The views of a scene show one set of named points, each view turned or mirrored, and shifted as a whole, with a little noise and some points left out.
In the rows, zero is written as 128.

Scene 1
View 1
Z_168: [128 151 164 126 168 113 163 141 121 135  98 166 110 113 158 157 124 142
 130 157 149  96 165 102 151 142 138 148 108 122 110 152 141  99 191 184
 141 130 153 131 123 106 149 100 115 133  96 152 167 104 156 166 125 121
 135 125 103 168  74 136 177]
Z_844: [120 125 154 148 171 119 157 131 116 136  93 152  99 112 161 153 140 138
 121 143 135 106 159 103 135 132 144 145 110 139 119 166 131 108 173 174
 134 142 129 127 117 101 145 108 132 128 100 150 156 138 140 170 122 107
 133 116 116 174  78 148 171]
Z_443: [126 165 149 129 167 127 152 113 129 127  88 133 135 109 152 142 134 151
 106 145 129  93 151  94 130 146 140 152 116 128  85 148 148  95 148 158
 134 143 141 140 112 100 150 120 140 128 113 170 150 134 117 149 136 109
 122 139 110 164  92 135 158]
Z_138: [122 137 148 150 114 148 130 130 136 118 105 159  61  87 168 165 163 149
 112 120 120 125 108  94 182 147 150 156 143 155 150 154 148  82 100  96
 131 128  58 127  59 157 182 102 114  98 143 180 110  80 187 167 138  91
 138  97 140 128 170 168 118]
Z_341: [121 154 161 125 131 137 149 125 133  97 111 196 113  99 145 155 164 128
 110 113 137  94 139 118 157 141 119 133 107 141 124 161 128 110 145 119
 110 133  84 140  79 163 178 102 126 115 128 131 129  95 207 170 117 121
 108 117 166 184 117 171 148]
Z_262: [153 108 147 137 161 111 147 106 141 146  87 159 105 108 164 137 159 156
  95 123  91 115 125 118 125 134 150 115 100 154 100 190 131 111 111 121
 119 150  90 133  98 111 155 113 145 114 133 137 143 171 153 168 111  97
 131 119 127 179 125 152 165]
Z_104: [126 138 152 138 152 128 148 120 129 125  96 156 108 104 158 147 150 144
 110 131 124 104 141 105 140 138 139 141 114 141 113 164 137 104 140 139
 126 142 106 134  96 121 159 110 135 120 120 153 139 131 153 164 124 105
 125 120 130 170 108 153 155]
Z_529: [ 91 142 149 161 164 143 158 136  99 110 100 144 103 109 153 156 145 123
 126 138 157  98 169  95 133 132 136 165 122 139 132 153 131 109 186 182
 134 144 128 130 109 109 152 113 142 130  92 159 144 129 133 165 130 110
 121 115 133 175  64 156 156]
Z_319: [129 155 136 136 182 123 148  95 128 136  74 105 148 114 153 129 135 159
  93 143 115  91 150  93 105 141 145 148 114 132  63 155 149  99 132 161
 136 157 147 144 121  74 138 135 163 130 115 178 153 179  75 140 138  98
 123 149 102 168  85 128 162]
Z_854: [ 43 190 148 163 146 177 159 138  79  56 115 145 130 102 127 163 157  95
 129 124 195  73 188  86 136 136 105 192 136 132 139 125 129 113 207 184
 122 145 127 143  92 140 166 119 152 137  87 167 122  91 140 152 141 124
  88 123 174 189  42 174 132]
Z_401: [141 134 158 119 179 105 166 115 129 133  92 175 141 119 149 138 144 139
 107 136 122  90 161 124 113 131 127 118  83 132  85 179 124 123 174 167
 119 146 140 139 124 103 144 112 140 134 105 119 166 161 152 167 108 123
 116 136 126 208  66 143 191]
Z_411: [148 164 151 118 173 112 150 111 142 150  80 127 134 114 161 140 119 169
 106 157 119  95 144  93 135 152 149 146 115 123  68 147 158  83 141 159
 145 139 157 140 122  85 143 119 130 127 115 180 163 135 105 147 139 106
 137 144  82 151 101 119 167]
Z_861: [ 58 132 143 174 158 161 165 124  79  62 111 174 126 109 126 149 187  86
 114  99 166  83 186 117 101 115 105 150 103 155 144 175  95 152 195 168
  95 164  91 140  93 142 163 122 176 135  93 111 122 160 163 173 110 119
  79 113 206 237  34 191 153]
Z_170: [196 119 165  98 181  71 155 113 166 189  78 170 116 119 176 136 119 181
 106 158  85 113 127 121 141 145 157 102  85 128  66 183 147  93 134 147
 138 132 146 130 132  85 139 102 110 122 124 139 183 151 152 169 111 111
 155 133  68 163 121 116 200]
Z_516: [ 83 184 144 147 142 162 145 120 109  87 101 128 127  99 140 154 148 128
 112 128 158  85 157  83 141 145 125 177 137 134 113 129 146  95 153 152
 129 143 118 144  88 129 165 123 148 124 113 185 123 104 126 144 146 109
 106 129 146 160  91 157 129]
Z_300: [104 122 165 161 163 125 162 163  99 134 108 168  61 109 168 173 133 125
 146 154 162 115 170  95 165 131 148 163 120 136 160 156 131 104 210 197
 146 127 133 114 114 112 152  92 107 128  83 154 158  93 171 182 123 114
 145  95 111 158  70 154 169]
Z_213: [ 80 168 126 165 160 164 141 101 106  95  86  90 134 101 143 140 154 137
  99 127 139  88 154  76 111 143 138 179 143 143  97 138 146  97 130 151
 130 162 119 145  93  99 152 140 174 125 115 197 121 156  75 136 152  91
 107 137 139 161  87 152 127]
Z_274: [132 165 156 120 162 121 153 120 134 130  93 149 132 109 154 146 131 151
 112 147 131  92 150  99 141 149 137 147 112 125  89 148 148  91 156 157
 137 136 142 140 112 108 152 112 128 126 112 165 154 117 137 154 133 115
 126 137 109 163  95 134 164]
Z_298: [141 155 143 129 136 136 130 100 152 127  88 135 114  95 159 141 153 165
  91 124 103 107 111  97 147 152 148 143 128 145  92 155 155  83  83  95
 128 142  85 141  77 127 168 119 139 107 148 180 122 128 140 148 139  92
 126 129 127 144 158 148 129]
Z_560: [ 97 150 153 144 157 140 159 126 109  97 103 163 122 108 140 151 156 120
 116 126 151  88 166 108 129 132 121 149 111 138 120 158 124 119 177 164
 119 145 117 138 102 129 160 113 144 130 103 142 139 127 155 162 123 118
 106 124 155 194  70 163 159]
Z_430: [106 142 134 156 149 149 140 104 119 103  91 130 118 101 147 141 167 139
  94 115 121 101 138  98 120 137 136 150 125 153 109 164 135 108 116 124
 118 156  87 141  82 122 163 127 163 118 127 164 120 156 125 152 133  95
 110 124 154 175 112 163 134]
Z_478: [123 155 158 126 146 128 154 127 128 112 105 177 115 104 149 152 149 135
 116 129 137  95 147 111 150 141 127 142 110 134 114 157 135 105 158 140
 124 134 110 136  96 138 166 104 125 122 118 144 142 104 178 167 122 118
 118 122 141 176 102 154 156]
Z_749: [113 150 153 137 145 137 151 121 125 105 102 168 117 103 146 151 158 132
 110 122 135  95 145 110 140 139 126 143 114 141 117 160 130 109 147 134
 118 141  98 138  89 139 168 111 137 119 122 145 132 119 169 162 124 113
 112 121 151 182 104 163 149]
View 2
Z_104: [129 142 128 150 132 105 109 132 155 127 130 125  90 124 131 166 115  97
 127 150  89 168 143 133 153 137 156 114 101 151 174 132 149 141 159 112
 135 119 102  94 107 108 138 103  90  98 105 105 134 134  96 134 143 125
 130 126 120 136 101 131 126]
Z_854: [ 77  88 128 113 123 132  94 133 142 207 166 106  77 206 158 217 111  46
 107 178  41 191 108 123 194 156 189 109  57 140 141 103 132 132 124  89
 139  75 128  94  77 104 107 130 134 126 110 129 162 169 118  96 147  80
 157 124 165 148 103 135 154]
Z_516: [ 98 110 120 123 123 109 109 125 152 157 145 115  85 180 148 163 127  62
 120 163  55 176 137 135 184 143 156 100  79 130 159 122 151 133 130  99
 126  89 126  87 114 118 112 106 106 112 106 114 151 144  88  96 140  90
 121 112 142 141 103 141 147]
Z_138: [131 168 124 162  90  78  94 118 140 113 137 140 126 166 101 159 136  60
 102 136 104 133 219 111 189 141 160 117 127 164 171 150 142 165 199  99
 149 117 130 113 141  98 147  88  28  57 118  94 144 126  69  99 141  91
 117 119 110 138 117 122 156]
Z_401: [134 132 131 147 169 129 118 146 160 137 127 111  71  85 138 181  95 133
 137 159  90 197  84 139 117 133 154 119  86 150 181 121 150 129 138 122
 136 126  81  83  71 113 138 118 131 122  94 114 135 140 126 173 146 151
 143 140 119 130  92 136 105]
Z_170: [150 182 119 171 173 119 134 133 170  82  96 129  85  65 119 128 123 158
 161 143 137 178 118 155  89 127 101 114 133 139 221 137 192 149 152 136
 144 138  59  73  91 108 144 109  94 101  89  95 116 123  91 161 150 171
 123 131 101 109 111 121  87]
Z_298: [142 144 115 145 120  78 117 126 153  90 125 127 100 130 119 116 131  90
 122 137  84 157 176 132 161 125 128 103 109 139 178 153 159 137 159 113
 120 121 126  87 153 131 131  74  61  83 105  93 141 110  59 121 132 105
  82 111 104 134  95 149 141]
Z_319: [122 114 126 132 154 107 137 131 179 114 108 126  60 101 174 118 119 106
 169 162  60 184 105 173 145 129 131  79  87 111 177 121 180 114 110 125
  98 118  92  60 125 129 114  92 130 133  91 104 115 126  83 130 137 148
 114 102 123 141  86 147 107]
Z_529: [ 97 126 138 143 131 127 107 130 162 166 134 128  79 151 159 192 114  76
 140 170  73 175 121 146 169 151 176 101  88 141 162 107 153 139 140 107
 135 103  95  89  84  90 127 124 119 119 105 115 127 157 112 114 150 129
 164 120 143 142 109 119 123]
Z_749: [126 132 126 142 130 106 101 137 145 142 145 116  94 136 121 183 110  89
 109 151  81 174 139 118 160 138 167 124  89 159 165 134 134 139 161 106
 140 113 116 102 101 112 138 104  92  96 106 110 150 137 104 138 142 108
 129 133 121 138  97 138 138]
Z_844: [114 144 137 154 141 126 113 131 165 144 122 129  82 121 150 178 113  99
 150 163  92 173 121 148 146 146 160 104 104 144 179 116 162 145 148 117
 140 117  81  88  85  91 136 120 110 114 101 109 119 148 110 131 150 147
 160 125 130 136 110 116 110]
Z_861: [115  84 154 128 128 119  79 152 147 198 171 108  71 126 156 250  69  72
 101 170  34 190  97 112 186 147 244 127  44 177 120 111  86 118 153  97
 126 115 121 114  74 102 143 113 137 122 113 127 147 157 154 163 142 118
 174 142 134 165  76 145 141]
Z_478: [123 142 120 145 136 116 103 135 144 142 143 114  95 140 114 183 116  98
 110 150  95 178 135 118 148 139 152 126  98 157 178 134 144 147 160 108
 152 109 107  98  88 109 137 115  93  96 105 112 155 141 106 135 145 109
 132 137 126 127 108 131 136]
Z_300: [ 92 161 141 165 131 145 102 123 159 170 130 136  92 160 145 211 122  83
 144 170 113 166 132 143 154 162 167 110 116 150 182 102 166 167 159 108
 164 102  72  95  59  62 137 147 103 107 106 114 121 169 118 106 163 141
 193 129 148 131 134  90 114]
Z_341: [135 141 120 145 128 105  90 140 131 143 158 108 105 143  95 196 108  95
  85 142  95 174 148  97 155 136 165 144  93 175 169 144 120 151 179 103
 158 113 123 112  92 114 144 107  75  81 109 111 168 138 108 146 142  91
 122 147 117 130 103 138 150]
Z_168: [104 152 122 150 154 142 116 127 158 150 126 121  82 146 136 178 126 108
 143 164 107 184 109 145 130 147 131 112 108 136 196 112 176 153 137 116
 157 100  78  80  63  93 125 139 116 115  97 113 137 157 108 119 155 132
 155 131 140 120 122 113 111]
Z_411: [116 144 115 142 157 118 138 125 170 109 106 124  75 123 148 119 136 114
 162 158  93 181 116 165 127 133 102  89 109 113 201 124 196 136 119 125
 126 109  84  61 107 120 115 109 113 119  91 104 127 131  76 118 144 138
 112 111 126 121 109 133 106]
Z_262: [154 151 137 162 137  91 111 138 163 101 119 131  90  73 128 154 101 115
 136 143  93 162 148 136 142 128 162 115 108 160 174 143 143 134 173 123
 123 146  95  96 122 111 154  83  81  93 103  97 119 119  98 167 138 151
 124 125  97 141  88 137 115]
Z_560: [113 118 132 136 137 122 101 139 150 163 146 113  79 139 140 199 103  87
 118 163  70 185 112 127 160 143 176 118  78 153 160 118 134 135 145 106
 138 107 108  97  83 106 131 118 118 114 105 117 147 151 120 138 145 116
 148 133 134 141  97 135 132]
View 3
Z_170: [113 139 136 103 101 154 112 120 148 141 168  98 121 190 130 193 111 124
 118 134 118 183  60 107  96 162 124 153  59 103 177 145 110 128 122 106
 135  82  91 136 136 124 142  88 158 121 138 113 108 100 166 101 117 157
 188 132 114 125 124  99 136]
Z_861: [144 130 105 143 136 116 105 127 141  84  66  84  98 130  70 117 186 100
 155 150 147 106 110  90 178  42 183 120 126 116  36 102  80  99 106 144
  63 120 155  89 102 161 166 138 167 116 200 146 145 175 139 194 181  45
 123  59 162 183 124 156 107]
Z_274: [122 143 136 102 123 128 121 128 118 128 146 133 109 167 118 141 137 102
 119 112 127 132  86 104 126 116 132 141 122  90 134 111 111 122 131 122
 112 123 101 133 140 119 158 108 132 121 156 118 131 127 137 136 124 123
 143 128 148 131 143 121 135]
Z_443: [129 142 136  95 129 121 130 124 118 127 139 130 120 153 117 139 137 107
 120 106 121 131  70  92 128 106 124 141 135 103 127 104 113 125 136 130
 111 121 106 132 141 118 163 105 132 110 153 113 135 136 137 132 122 119
 148 120 150 135 143 122 132]
Z_300: [132 150 132 115 134 145 129 144 143 118 132 125 104 200  84 140 156  75
  82 157 117  96 118 147 146  88 179 122  87  79 133 128  94 122 154 102
  81 124  89 115 134 143 153 135 143  83 211 171 158 156 169 177 145 119
 139 151 139 123 121 121 105]
Z_104: [123 130 115 128 137 108 127 121 125 131 130  98 114 163 128 144 154 108
 115 127 125 135  91 119 115  94 167 139 109 102 122 120  94 118 130 129
 108 110 120 107 140 126 159  96 136 103 161 123 133 128 137 138 149 105
 151 111 142 133 130 124 116]
Z_168: [127 153 144 102 119 151 117 139 133 119 145 136 100 186  97 144 137  88
 110 135 126 118 104 118 141 116 143 131 100  81 140 122 109 123 137 105
  99 124  87 134 132 132 154 128 143 116 181 143 139 139 156 156 125 128
 141 144 144 130 135 120 127]
Z_298: [113 116 104 137 149  72 141 107  95 156 147  99 123 152 176 139 151 119
 116  94 125 149  79 122  79 103 164 155 137 104 137 113  96 120 129 144
 137 117 129 100 165 100 165  57 110 106 129  90 125 101 109 107 147 107
 154 111 149 122 142 121 120]
Z_529: [136 143 127 107 140 126 132 132 131 112 116 122 116 162  92 127 159  90
 106 133 118 103  93 112 150  74 156 127 126  99 106 108  99 120 147 127
  82 126 110 116 132 137 163 126 140  90 189 145 154 162 149 167 142 100
 137 118 151 138 131 130 114]
Z_341: [115 124 103 169 132 100 104 124 112 129 125  95  77 169 137 130 167  96
 140 130 158 131 140 137 116  98 202 140 106  76 105 123  85 101 100 123
 113 129 132  91 136 129 157  94 135 148 167 125 121 107 117 155 173  83
 125 107 153 145 135 139 114]
Z_138: [110 111  89 174 166  58 147 117  91 165 147  91 105 181 182 125 176  93
  87 117 128 121 129 177  72  81 226 146 118  78 139 125  77 115 139 131
 126 130 127  74 175 106 163  58  99  92 160 121 139 100 109 133 174  96
 137 135 148 107 134 125  94]
Z_213: [140 134 124  88 157  85 155 114 101 124 113 130 143 119 123 113 158 112
 114  87 108 109  50  80 132  57 126 138 184 125  92  81 107 127 154 159
  98 131 130 119 150 113 179  99 118  77 153 103 155 160 119 137 131  91
 138  97 167 137 147 131 124]
Z_411: [126 147 145  79 122 131 135 124 120 133 157 138 128 163 123 151 123 111
 110 101 112 142  55  91 117 126 105 148 128 102 153 109 121 132 143 123
 122 115  92 146 145 112 161 102 130 107 142 108 132 129 143 117 105 140
 160 134 143 121 143 111 139]
Z_478: [119 136 119 139 128 115 110 129 119 125 131 113  88 171 121 133 157  94
 129 129 145 124 123 125 128 100 174 138 111  82 114 118  95 110 115 120
 106 128 118 109 135 128 157 108 136 135 169 129 130 121 129 154 153  97
 130 118 153 142 137 134 121]
Z_560: [132 138 122 125 131 123 114 129 127 110 111 112  98 153  98 127 160  96
 133 132 138 115 105 105 149  81 162 131 123  97  92 109  96 111 120 129
  90 125 124 111 125 138 162 123 146 120 179 135 139 148 138 166 152  87
 131 101 156 153 134 138 119]
Z_430: [128 121 103 129 150  81 138 110 111 131 113  94 128 134 138 131 164 118
 125 109 124 134  72 102 113  70 163 142 144 120  96 104  91 116 128 151
 109 114 142  98 145 120 170  83 130  94 150 105 138 136 120 133 156  83
 147  86 153 142 136 133 114]
Z_516: [130 137 124 113 150  92 137 126  95 125 123 139 108 143 122 104 163  90
 119  97 128  97  99 108 136  70 153 135 168  92  99  90 104 117 142 140
  98 148 120 115 147 115 172 109 114 108 167 120 150 145 115 155 140  90
 117 117 172 136 151 137 122]
View 4
Z_411: [112 145 160 115 111 160 146 167 126 132 104  82 125 131 134 129  98 119
  97 108 124 112 107 141 139 119 143 141 119 138  92 128  87 113 133 123
 122 149 144 129  77 133 163 103  87 127 149 104  92 133 117 113  96 102
 118 117 134 148 128 169 161]
Z_560: [172 123 134 134  93 153 128 138 171 105 161 123  90 127 137 107 118 122
 123 143 123 125 169 113 147 133 128 148 126  96 103 138 101 135 145 116
 152 126 164 156 114 123 150 123 147  82  99 129 115 162 114 132 106 107
 114 105  99 108 112 128 124]
Z_262: [158 114 149 103 103 166 158 161 157 118 124  75 125 128 157 134 100 138
  96 110 125 135 142 150 157 171 113  94 139  95 130 150  95 114 166 123
 121 167 136 126 101 111 127 124 165 143 102 140  96 164 156  93 120 109
 147 135 124 114 130 125 151]
Z_529: [138 120 140 149 100 140 132 131 167 112 163 126 110 138 141 107 115 115
 131 122 132 123 158 120 156 128 128 151 106  98  90 139 112 128 139 116
 167 123 171 145 111 112 150 108 118  82 123 112 106 170 109 130  99 112
 106  91  98  99 108 135 127]
Z_170: [131 125 171  81  90 185 165 163 129 171  72  52 136 120 110 135  87 145
  95  89 137 114 131 165 138 169 101 124 138 146 100 151 107 112 161 127
 128 168 122 121  61 102 148 106 117 141 134 116  73 145 127  87 130  83
 147 165 166 156 147 160 172]
Z_749: [177 120 116 126 110 153 139 141 165 113 154 114  90 124 148 126 108 136
 120 148 107 127 151 114 147 142 128 128 125  94 123 129 101 132 154 122
 138 134 153 153 107 133 139 127 154 108 104 139 120 160 135 123 115 104
 138 123 109 104 116 126 127]
Z_844: [135 116 151 129  96 153 142 137 159 131 138 105 121 134 131 115 108 125
 124 107 137 120 155 137 155 145 114 141 113 108  93 148 113 122 149 119
 159 137 157 135  98 102 147 107 121  97 124 115  94 167 114 117 110 104
 118 112 117 110 118 138 140]
Z_138: [160 102  57 141 162 125 159 125 161 143 169 114 107 129 188 167  85 155
 140 145  77 132 105 114 159 153 123  92  86  75 164  99 123 128 171 137
 133 137 144 137  90 146 108 121 138 159 142 143 134 170 181 108 132 109
 185 146 112  64 108 116 122]
Z_104: [155 120 129 123 110 153 147 146 158 121 141 101 109 127 149 129 102 132
 114 128 115 127 139 129 151 145 124 122 120 100 119 132 103 124 153 125
 137 142 150 140  98 125 138 118 139 121 118 131 108 160 139 114 114 107
 137 124 116 108 119 133 137]
Z_401: [166 126 177 101  66 180 138 156 159 118 117  89 104 120 111 102 114 125
 100 120 143 121 176 138 140 151 115 147 152 121  89 161  96 126 149 114
 143 147 150 144 101 103 159 120 151  88  92 125  90 154 104 115 112  94
 112 124 126 142 132 142 146]
Z_430: [156 128 134 131 120 145 142 162 163  80 158 104 107 135 181 127 110 119
  99 133 110 137 129 126 159 137 146 104 125  79 130 130  80 120 147 120
 115 150 155 137 122 138 135 128 157 128 104 138 117 158 153 116  95 126
 127  98  92  98 113 122 137]
Z_168: [140 124 139 127  94 157 137 131 148 153 129 110 107 126 108 115 104 130
 133 121 130 109 152 127 140 131 116 166 110 128  82 137 118 133 142 120
 168 124 157 146  81 112 159 102  99  86 138 106  97 155  97 126 116  89
 119 125 132 125 120 153 139]
Z_478: [176 121 112 123 107 157 140 136 161 133 147 112  90 121 134 127 105 140
 126 149 107 121 152 112 140 140 122 139 123 106 116 126 109 136 155 122
 145 131 151 154  94 131 142 123 142 103 114 133 117 156 127 125 121  95
 141 134 120 111 118 132 129]
Z_213: [120 147 150 150 126 132 130 171 152  61 161 115 112 147 187 119 117  96
  96 127 115 128 110 122 160 102 172 127 111  87 107 120  66 114 125 117
 113 141 170 132 127 148 153 116 114 115 125 118 115 147 135 129  65 139
  97  61  79 106 106 141 139]
Z_443: [132 141 150 124 108 155 139 162 141 113 127  98 111 132 141 121 106 116
 104 122 120 118 124 128 142 120 144 142 122 120  98 130  87 121 135 122
 127 141 152 138  96 133 160 111 109 112 131 114 102 141 119 120  96 108
 115 105 118 132 122 155 147]
Z_319: [112 150 187 117 103 159 140 184 135  88 114  81 129 139 155 115 110 102
  78 101 134 123 114 147 149 118 155 130 132 120  89 141  67 107 127 117
 109 158 152 122 105 129 164 110 108 122 127 109  89 137 121 113  76 121
  96  87 112 144 125 160 163]
Z_341: [204 112  91 121 111 155 141 132 171 129 158 117  74 114 141 133 105 151
 129 168  94 128 160 102 139 150 120 128 128  93 138 121 111 140 164 124
 140 130 147 164 100 139 132 135 170 108  96 152 131 159 142 123 134  92
 157 147 116  99 116 119 118]
Z_300: [132 101 121 150  98 139 137 104 167 161 158 128 120 135 116 114 105 133
 160 110 137 114 170 127 158 145  97 164  89 107  83 142 144 131 152 122
 200 114 167 142  90  90 142  94 100  76 142 103  98 185 100 126 123  96
 122 117 119  87 109 136 125]
Z_298: [149 132 108 119 144 147 158 167 142 113 135  84 113 129 182 156  92 138
  96 136  88 131  92 128 149 139 146  91 117  98 150 109  84 118 154 132
  97 158 137 131  94 156 129 125 137 165 130 140 120 142 171 103 110 115
 158 131 117 111 121 136 145]
Z_274: [141 136 140 121 107 157 141 153 142 132 123  99 106 126 131 125 102 127
 111 128 117 115 129 126 137 124 136 147 121 126  99 126  96 126 140 123
 135 138 151 145  87 133 159 111 108 109 134 115 105 142 117 121 107  98
 124 122 127 134 123 154 145]
Z_854: [170 132 111 169 106 129 107 123 178  84 200 164  69 135 146  97 128 106
 142 168 109 122 166  82 147  93 154 178 105  86  92 118 100 145 126 112
 168  94 190 173 130 142 162 121 125  49 109 119 137 161  97 163  86 117
  91  67  74  88  92 130 104]

In a view up to two points have been moved. Name them for each view, in the order of its rows, or write -.
view 1 -> Z_300
view 2 -> Z_298
view 3 -> Z_104, Z_478
view 4 -> -
